Each row is a point on a tangle of strands that fork, close into loops and nearly touch. The rows are in no order.
(in the rows, 128 means zero)
Points whose rows are less than 37 apart are linked; no others are. Some points are linked to none.
j_41: [ 92 174 132 152  91  97 151 135]
j_649: [135 123 101 166  82 126 106 156]
j_562: [111 184 127 143  92 114 160 143]
j_7: [155 124 148  87 142 175 160 135]
j_664: [117  93 113 174 113 106  90 141]
j_141: [134 106 184 171 170 125  83 110]
j_458: [125 131 123  72 159 184 121 129]
j_873: [130  79 148  77 127 183 119 100]
j_571: [ 83 141 153 174  97  96 127 125]
j_613: [142 128  64 127 119  99 113 122]
j_789: [188  94 140  92 138 158 178 143]
j_451: [115 107 189 184 152 120 105 138]
j_517: [143  60 155  93 130 173 158 136]
j_26: [ 98 144 139 179  82 112 127 155]
j_887: [142 171 121 148  72 129 158 150]
j_867: [ 88 128 167 175 105 101 109 118]
j_379: [176 161 128 126  84 139 175 148]
j_209: [106 183 119 117 124 118 166 141]
j_29: [130 120 113 179  86 136 106 175]
j_991: [ 80 157 149 161 104  84 137 109]
j_388: [131 166 145  91 138 163 166 150]
j_154: [116 149 123 169  71 118 129 154]
j_165: [156  86 134  77 151 180 133 126]
j_279: [156  89 119  69 161 184 122 121]
j_559: [ 94 121 182 182 122 109 104 116]
j_895: [179 132 130  93 129 152 173 139]
j_50: [147 129  92 156  82 125 110 151]
j_713: [144 166 102 124 104 123 151 139]
j_34: [124  92 136 188 131 118 102 175]
j_48: [157 125  86  74 167 158 128 131]
j_320: [115  89 133 174 128 107  84 134]
j_169: [132  79 156 175 161 114  86 129]
j_694: [164 130 143  91 140 167 172 143]
j_896: [203 126  95 119  91 136 151 136]
j_981: [112 113 166 159 139 105  80  77]
j_819: [178 141  90 106 119 132 151 134]
j_817: [121 114 125 185  94 127 104 178]
j_151: [163 167 122 134  77 141 167 149]
j_580: [ 88 144 146 177  87 104 128 140]
j_974: [130  96 142  76 134 192 117 107]
j_255: [158 110 102  70 168 174 124 123]
j_452: [149  97 175 178 178 116 105 145]
j_520: [ 95 129 154 153 128  84 106  74]
j_960: [172  84 130  81 151 171 151 131]
j_892: [120  83 147 170 146 108  84 129]
j_438: [121  99 163 163 151 104  75  88]
j_6: [138  73 161  88 127 181 147 128]
j_838: [ 99 119 167 158 130  96  89  79]
j_575: [169 139  80 131  89 125 132 138]
j_360: [140  86 165 176 174 112  99 136]
j_584: [107 123  95 126 145  69 115  90]
j_502: [ 84 171 141 154  98  87 147 126]
j_860: [105 146 157  83 142 193 133 129]
j_238: [106 130 159  80 129 196 125 113]
j_657: [ 94 147 100 111 166  79 129 101]
j_373: [113 142 118  75 164 172 118 128]
j_805: [113  96 126 161 131  93  82  97]
j_583: [121 101 186 191 153 118 114 154]
j_527: [ 90 146 120 132 137  70 130  93]
j_897: [101 176 113 127 121  97 155 129]
j_440: [141 140  65 112 135 102 124 123]
j_843: [112 153 162  84 144 187 148 139]
j_964: [ 92 139 138 140 130  74 119  77]
j_621: [154 134  82 143  86 119 121 139]
j_98: [129 112 135  73 147 188 117 116]
j_245: [105 150  89  93 171 110 130 123]
j_772: [152 140  82  87 162 137 135 129]
j_270: [108 107 122 156 121  88  95  97]
j_840: [ 96 160 111 132 118  87 141 121]
j_604: [135 113 160  85 140 187 149 133]
j_971: [104 110 189 181 136 113 105 122]
j_835: [ 95 152  93 101 171  96 136 120]
j_765: [129 178 143 100 131 151 174 150]
j_503: [186 145 130 116  98 141 181 143]
j_242: [129 128  71 138 109  91 108 119]
j_111: [189 128  82 129  83 131 133 140]
j_633: [ 95 151 113 130 125  79 135 107]
j_246: [179 145 133 103 114 146 179 145]
j_137: [109 117 106 140 128  72 104  90]
j_319: [107 149  99  78 180 155 118 130]
j_505: [128 159 119 162  70 123 139 155]
j_60: [119 112  87 156 111  92  96 122]
j_318: [112 146  88  82 178 133 127 131]
j_285: [102 139  90 117 157  73 123  93]
j_788: [134  95 165  87 131 181 146 124]
j_902: [118 105  97 162 106 102  95 133]
j_904: [116 185 129 107 133 139 171 147]
j_116: [131 100 175 163 169 120  75  99]
j_663: [126 157 143  85 149 175 161 144]
j_473: [176  91 138  87 147 161 164 139]
j_274: [144 145  71  95 147 118 133 128]

A tip is a point with one link. Name the tips that can be reached along the links from each point below, in the order of the rows.
j_473 -> j_789, j_452
j_137 -> j_873, j_805
j_887 -> j_562, j_517, j_583
j_981 -> j_141, j_238
j_621 -> j_896, j_817

A fork is a point with three links, a tip a point with one. Leave the first point through the second and follow the links. Name the first fork or tip that comes.
j_245; j_835 -> j_805
j_7; j_604 -> j_517
j_817; j_29 -> j_896
j_896; j_111 -> j_817
